The views of a scene show one set of named points, each view turned or mirrored, and shifted as a whole, with a little noise and some points left out.
In the rows, 128 means zero.

Scene 1
View 1
J787: [130  93 132 148 120 140 133 145 144 126 130 143 139 156]
J185: [135 123 136 140 133 171 123 153 135 134 133 127 113 158]
J600: [116 121 125 193 110 138 137 125 133 121 139 135 178 125]
J80: [ 77 110 128 149 120 143 126 124 116  85 148 115 160 104]
J902: [119 132 120 161 126 160 136 132 131 119 135 116 157 119]
J322: [116 128 133 147 130 181 107 154 122 117 149 122 107 160]
J927: [116 117 127 196 109 135 135 129 133 120 140 144 171 140]
J737: [ 91 127 142 174 116 174  94 148 110 103 163 130 113 154]
J227: [139 157 121 189 123 176 133 135 134 140 134 118 158 128]
J401: [115 110 128 135 127 157 125 142 133 115 136 125 130 142]
J240: [111  77 138 146 115 131 122 145 136 111 140 149 130 165]
J361: [ 83 118 140 171 115 160 103 142 107  95 160 134 126 145]
View 2
J737: [153 172 133 145 153 122 119  97 104 144 159  98 141 119]
J227: [117 153 130 152 151 163 139 119 122 158 144 170 128 157]
J787: [160 161 123 168 112 152 153  90 109 127 138 124 139 181]
J401: [151 164 126 157 124 133 121  98 116 117 153 116 127 175]
J600: [110 143 140 160 127 165 174 100  97 135 142 134 121 152]
J902: [119 149 136 153 132 151 135 112 114 130 155 140 112 168]
J80: [104 146 153 146 129 131 146 103  95 101 163  97  96 156]
J185: [152 171 123 149 131 130 104 106 124 128 157 131 133 168]
J322: [165 175 121 149 140 125 103  99 120 139 153 117 140 152]
J927: [123 142 138 163 129 165 180  97  97 139 140 131 130 149]
J361: [145 161 138 148 146 123 135  98  99 127 153  92 131 124]
View 3
J240: [110 170 129  98  58 137  76 188  79 151 126 112 132 173]
J600: [125 125 120  84 112 140  77 154  98 128 107 103 136 147]
J902: [138 132 114  96 119 142 102 163 100 137 125 136 137 138]
J737: [127 203 138 115 104 156  96 162  62 145 128 121 135 121]
J787: [111 153 114 103  74 140  83 189 101 144 121 124 139 167]
J185: [118 175 111 124  85 146 102 191 102 151 124 152 144 145]
J927: [119 139 126  93 108 141  69 154  91 127 106  94 137 147]
J322: [125 197 121 127  94 151 106 182  82 153 134 148 140 133]
J80: [152 140 134  60 108 140 108 156  63 135 148 116 126 147]
J401: [130 164 120 105  86 144 106 184  89 148 136 142 133 154]
J227: [116 154 103 138 141 153  90 152 120 132  94 133 150 110]
J361: [132 188 142  98  98 150  94 159  57 141 137 114 131 133]
View 4
J80: [143 126 183 102 137 109  92 103 110  63 145 178 228 169]
J902: [130 105 160 106 135 104  95 119  94  90 145 149 172 157]
J185: [ 82 112 136 128 115 101  93 134 112  63 141 162 162 162]
J600: [143 114 141  99 136 113  88 100 106 102 136 117 185 143]
J737: [112 167 143 134 143  92 108  96 110  59 133 174 191 171]
J322: [ 93 140 144 135 126  95 104 122 106  57 140 177 173 172]
J927: [133 123 132 109 133 116  88  91 111  99 136 114 188 143]
J240: [ 93 117 131 119 117 118  71 103 137  55 135 141 210 159]
J227: [131 118 138 115 134  96 109 121  83 111 140 130 137 150]
J787: [ 91 103 132 118 119 118  77 119 122  69 140 138 183 156]
View 5
J361: [ 91 121 125  78 128 172 123 141 126  95 160 129 128 100]
J401: [ 99 118  97 122 120 154 109 130 173 129 156 136 134 136]
J185: [ 88 115 104 118 114 150 135 126 178 132 156 148 127 126]
J927: [ 69 130 124 112 130 135 110 147 137 141 170  84 126  87]
J902: [ 88 120 105 132 126 145 102 142 167 144 148 112 130 124]
J322: [ 93 110 111 100 117 170 139 126 163 109 141 153 125 123]
J600: [ 82 127 121 118 134 140  96 146 136 140 169  81 128  95]
J227: [ 80 116 111 139 130 157 104 146 158 145 126  88 119 119]
J240: [ 81 132 117  87 113 129 135 128 156 128 198 138 130  93]
J787: [ 81 128 109 109 114 127 127 126 170 140 185 129 131 109]
J80: [109 130 115  91 138 158  74 147 123 100 186 116 148 114]
J737: [ 91 111 123  84 126 182 138 134 134  95 141 139 122 102]
View 6
J185: [155 150 147 106 137 132  94 108 149 101 164 111 138 146]
J902: [110 131 126 113 126 130 112 116 136  89 137 131 140 129]
J361: [162 134  96  64 126 130  52 107 135  60 138 132 170 106]
J787: [156 113 144  88 146 119  82 123 134  91 150 113 130 137]
J322: [159 168 125  99 128 138  82  98 152  95 163 118 150 139]
J927: [123  89 132  98 133 122  76 123 121  68 141 144 156 143]
J401: [148 138 128  94 134 128  93 112 144  98 145 115 133 121]
J737: [167 151 123  93 126 136  62  97 145  76 164 129 170 143]
J240: [177 113 133  69 147 119  66 121 135  83 148 109 136 122]
J80: [113 125  93  80 130 126  95 117 129  72 113 137 140  93]
J227: [102 120 142 134 123 135 107 110 130  87 149 144 154 162]

In a view up to two points have been moved. Name them for each view, in the order of its rows, or write -.
view 1 -> -
view 2 -> J185
view 3 -> J227
view 4 -> J80
view 5 -> J401, J902
view 6 -> J361, J737
